Each scene shows the same named points in several views. A view is turned or mirrored, shifted and resized as a whole, has a little noise and may leave points out.
(in the rows, 100 means zero)

Scene 1
View 1
k55: 100 85 91 93 125 137 115 77 114 67 117 82 89 101 55 56 94 120 92 115 93 118 132 105 109 127 65 111 89 92 69 58 86 78
k691: 114 84 90 101 106 118 86 98 111 102 118 68 85 102 95 71 127 115 94 98 93 103 101 110 93 108 86 99 109 110 99 73 89 85
k273: 126 88 91 105 104 92 104 109 100 83 112 75 85 97 114 60 108 109 129 124 95 108 115 92 106 97 90 104 114 109 89 93 106 96
k581: 103 94 95 98 109 113 114 91 92 80 106 96 89 84 97 67 105 99 120 111 91 117 112 101 111 115 85 102 108 94 86 76 101 96
k601: 124 85 85 109 122 103 127 102 86 67 140 101 105 73 78 74 81 109 116 116 94 119 138 102 108 120 86 108 79 98 73 82 105 81
k839: 111 84 94 101 104 119 90 98 115 97 107 65 78 108 102 60 125 117 102 109 92 102 101 102 97 104 82 100 116 109 97 73 91 91
k573: 119 93 93 105 103 99 105 104 95 87 106 83 85 93 118 65 112 101 130 117 93 111 108 94 107 104 94 104 116 103 95 90 107 99
k6: 93 89 93 92 98 136 77 88 109 120 97 69 78 102 104 78 148 104 84 79 91 101 84 122 84 113 84 95 119 106 109 59 80 83
k112: 119 94 90 108 96 94 102 109 81 103 107 90 89 78 126 82 120 92 128 99 92 108 99 103 101 105 101 97 115 107 105 89 105 102
k902: 101 88 95 93 115 125 110 82 109 76 108 87 86 98 83 62 106 108 105 112 91 115 115 102 107 119 72 104 103 94 82 68 94 90
k709: 106 94 96 102 90 108 96 98 85 110 89 93 83 81 129 83 134 88 120 90 93 108 85 110 97 108 96 95 125 100 113 81 102 102
k361: 105 90 91 98 112 123 107 85 97 87 106 92 90 87 90 74 111 103 107 100 93 113 111 110 104 119 79 105 104 96 87 66 95 89
k237: 107 93 93 99 101 111 101 96 99 87 98 78 80 95 112 60 116 103 122 114 94 111 106 99 106 107 85 102 116 98 95 83 104 99
k397: 118 83 89 104 105 112 85 104 118 100 119 57 82 111 101 62 127 123 96 105 94 102 106 103 93 99 85 105 111 114 95 79 90 87
View 2
k397: 113 101 117 118 106 82 133 118 103 87 97 126 95 85 113 96 82 89 95 93 92 111 85 105 96 113 98 86 98 84 105 114 106 102
k6: 112 97 108 123 107 96 111 106 108 96 87 112 102 71 116 100 70 88 120 91 89 132 92 105 94 115 104 106 87 75 91 119 98 104
k112: 102 87 110 83 98 89 124 101 101 94 82 109 91 89 114 90 103 101 93 107 97 102 90 104 83 108 99 94 91 90 96 127 118 96
k573: 99 92 113 89 102 83 130 115 111 88 89 129 88 95 103 94 101 99 79 111 98 90 86 99 88 104 96 97 102 101 112 116 120 96
k581: 98 93 116 96 103 88 112 111 115 96 86 119 90 92 98 105 93 101 95 112 99 102 93 97 92 97 101 109 103 97 109 110 119 96
k273: 103 94 116 97 103 84 135 116 108 87 94 128 91 91 104 90 99 95 80 105 97 94 86 100 91 108 94 89 101 97 112 117 117 97
k361: 101 96 117 108 104 87 108 111 110 97 88 121 90 91 100 110 87 96 104 108 97 107 92 98 95 97 101 105 102 91 105 104 114 98
k902: 100 97 118 113 108 85 110 119 116 92 93 128 90 92 95 112 80 92 102 108 99 107 91 94 97 97 101 107 109 95 112 100 114 97
k237: 102 92 111 99 106 87 122 112 113 88 87 126 92 85 103 94 91 94 91 106 96 102 89 98 90 107 97 103 97 95 110 118 113 98
k691: 111 100 114 122 106 89 118 109 102 92 93 117 98 81 112 102 76 87 108 93 91 123 90 104 95 111 104 98 95 80 98 111 103 104
k839: 107 99 114 116 109 86 127 116 109 88 94 126 96 81 109 97 79 88 97 97 94 112 87 100 94 112 98 98 98 88 107 115 104 102
k55: 101 100 127 121 107 76 113 126 111 93 101 131 92 102 90 118 81 90 99 109 101 103 87 95 100 90 100 98 118 95 115 87 117 97
k709: 101 87 105 91 102 95 116 96 107 95 78 107 95 77 117 93 96 100 99 105 91 113 94 103 83 113 101 107 85 87 92 134 113 100
View 3
k573: 109 105 98 124 91 116 48 114 124 103 99 112 114 84 96 87 69 72 100 112 101 93 85 101 81 99 112 106 97 108 137 104 123 125
k902: 103 113 94 107 91 89 76 106 125 99 68 87 108 92 101 81 64 72 79 97 89 79 89 84 103 113 105 93 97 110 113 95 102 111
k709: 100 90 104 139 70 123 65 98 121 114 106 112 118 92 80 99 72 91 111 121 103 93 88 111 83 111 86 88 84 110 133 100 130 113
k6: 99 76 102 156 56 94 83 78 123 118 78 92 116 98 84 99 56 91 80 130 83 73 71 98 103 113 59 68 65 114 117 83 117 110
k55: 98 119 89 92 91 82 79 107 121 108 70 74 97 92 116 65 68 72 59 84 88 78 89 88 111 123 114 101 101 112 111 96 102 110
k361: 99 107 98 111 82 100 83 104 120 104 79 95 111 94 94 86 70 80 89 104 91 82 94 93 102 116 95 88 98 107 116 96 110 106
k397: 105 88 95 140 72 93 52 94 122 125 89 89 109 91 111 78 54 77 61 111 94 82 64 104 90 105 96 98 77 118 127 91 119 131
k581: 102 112 96 108 91 105 73 109 122 97 85 102 113 90 93 87 71 75 102 102 93 85 97 92 93 112 104 96 101 106 127 103 113 108
k237: 108 101 101 128 91 107 57 109 124 101 86 107 118 83 96 89 63 73 92 113 94 88 86 92 89 101 104 96 92 109 129 99 115 123
k839: 107 89 97 138 83 94 58 98 122 112 79 97 115 86 101 84 54 73 72 115 89 83 72 93 95 106 97 92 83 116 124 91 117 124
k112: 104 95 98 136 79 126 56 106 120 115 115 111 116 86 84 97 74 82 114 118 106 100 90 112 79 107 97 100 91 105 143 107 129 118
k273: 109 106 97 119 94 111 40 112 122 108 99 108 112 84 106 79 66 67 84 105 99 93 82 99 80 96 117 111 96 109 137 103 120 132
k601: 94 127 85 72 91 105 76 119 117 109 98 81 91 94 115 68 86 71 84 73 105 94 107 108 89 126 128 110 116 113 122 108 115 105
View 4
k273: 97 100 109 110 90 93 108 103 90 110 89 106 100 104 92 85 104 91 118 116 101 96 98 104 132 106 83 105 82 85 102 102 82 112
k691: 92 94 124 120 91 114 95 100 84 108 90 105 114 104 69 100 99 102 114 101 87 88 83 102 127 111 92 99 86 118 95 88 90 105
k6: 88 101 126 124 95 122 89 103 85 109 84 101 117 99 69 108 95 107 110 93 85 89 78 101 124 111 95 100 86 128 90 78 89 108
k601: 101 92 109 96 85 86 113 103 94 84 111 102 98 106 73 87 118 93 110 106 101 97 113 93 131 110 82 105 93 86 109 124 96 87
k361: 97 100 112 112 89 105 104 106 93 99 98 98 107 99 77 100 103 97 104 101 95 98 104 94 131 110 88 102 91 108 96 102 93 96
k839: 96 99 116 118 89 109 101 100 85 110 90 108 108 100 81 95 95 98 117 111 93 89 88 103 133 108 93 100 82 107 98 92 87 107
k397: 95 92 121 118 87 109 98 98 80 111 90 112 109 106 80 90 100 101 125 111 89 83 82 106 133 106 92 100 81 103 102 91 84 111
k581: 100 105 109 110 89 100 109 104 95 99 94 100 102 98 84 98 102 92 104 106 98 104 108 96 131 108 86 106 91 103 96 106 89 98
k112: 88 101 114 108 98 90 97 109 97 110 77 97 101 109 91 85 117 95 113 108 97 103 96 107 123 106 74 115 86 85 97 96 82 121
k709: 86 110 118 117 100 104 93 112 100 111 72 93 108 99 87 101 106 97 102 100 93 109 94 101 120 107 79 111 86 109 86 85 84 119
View 5
k55: 106 85 91 118 82 108 106 91 87 90 94 119 104 85 114 89 100 120 113 105 93 134 79 71 108 77 111 107 103 118 100 109 115 116
k902: 110 86 93 114 85 113 97 98 90 97 91 104 101 90 106 96 101 122 118 105 97 117 88 82 105 81 120 105 109 113 103 104 114 105
k709: 118 99 106 100 97 108 76 101 103 98 87 71 111 100 93 115 108 109 107 106 106 89 98 110 87 100 122 120 116 96 108 102 94 74
k361: 115 91 93 108 85 108 93 97 93 97 91 100 105 93 101 97 102 116 114 108 97 110 87 86 99 85 116 109 107 109 106 106 107 99
k112: 109 100 112 100 95 109 88 97 102 92 90 79 110 102 99 109 106 99 93 100 112 101 89 114 88 97 116 127 123 103 115 105 88 88
k273: 96 90 119 114 96 110 96 97 96 83 94 92 105 93 114 109 105 116 97 89 108 118 84 110 94 88 116 116 125 115 114 102 100 106
k397: 93 95 102 116 102 90 90 98 96 78 89 88 111 81 114 117 113 127 112 86 100 122 80 88 96 92 111 117 107 105 92 97 105 94
k601: 112 92 103 110 76 114 112 85 89 89 99 122 105 98 111 82 96 96 91 112 103 132 71 85 104 78 106 116 113 122 117 117 98 125
k573: 102 90 116 110 94 114 93 98 97 89 95 86 106 97 105 105 107 112 100 96 110 110 87 109 95 93 120 119 123 112 116 101 99 97
k691: 107 97 91 111 98 91 85 100 98 89 84 85 109 81 104 115 110 122 120 99 95 112 86 79 96 92 115 117 97 97 88 99 104 84
k839: 101 91 102 115 100 99 88 102 94 86 89 87 109 85 110 113 109 128 115 92 97 115 87 90 99 91 117 113 108 106 97 96 108 92
k237: 103 84 113 113 94 118 92 104 97 94 92 83 105 97 104 108 103 130 112 92 104 102 98 110 96 88 125 109 125 114 113 98 107 92

Which points are out of place in each view (at most two, in the order of its rows)? Write - if all are in place.
view 1 -> k55, k691
view 2 -> k573
view 3 -> k709
view 4 -> k112
view 5 -> k237
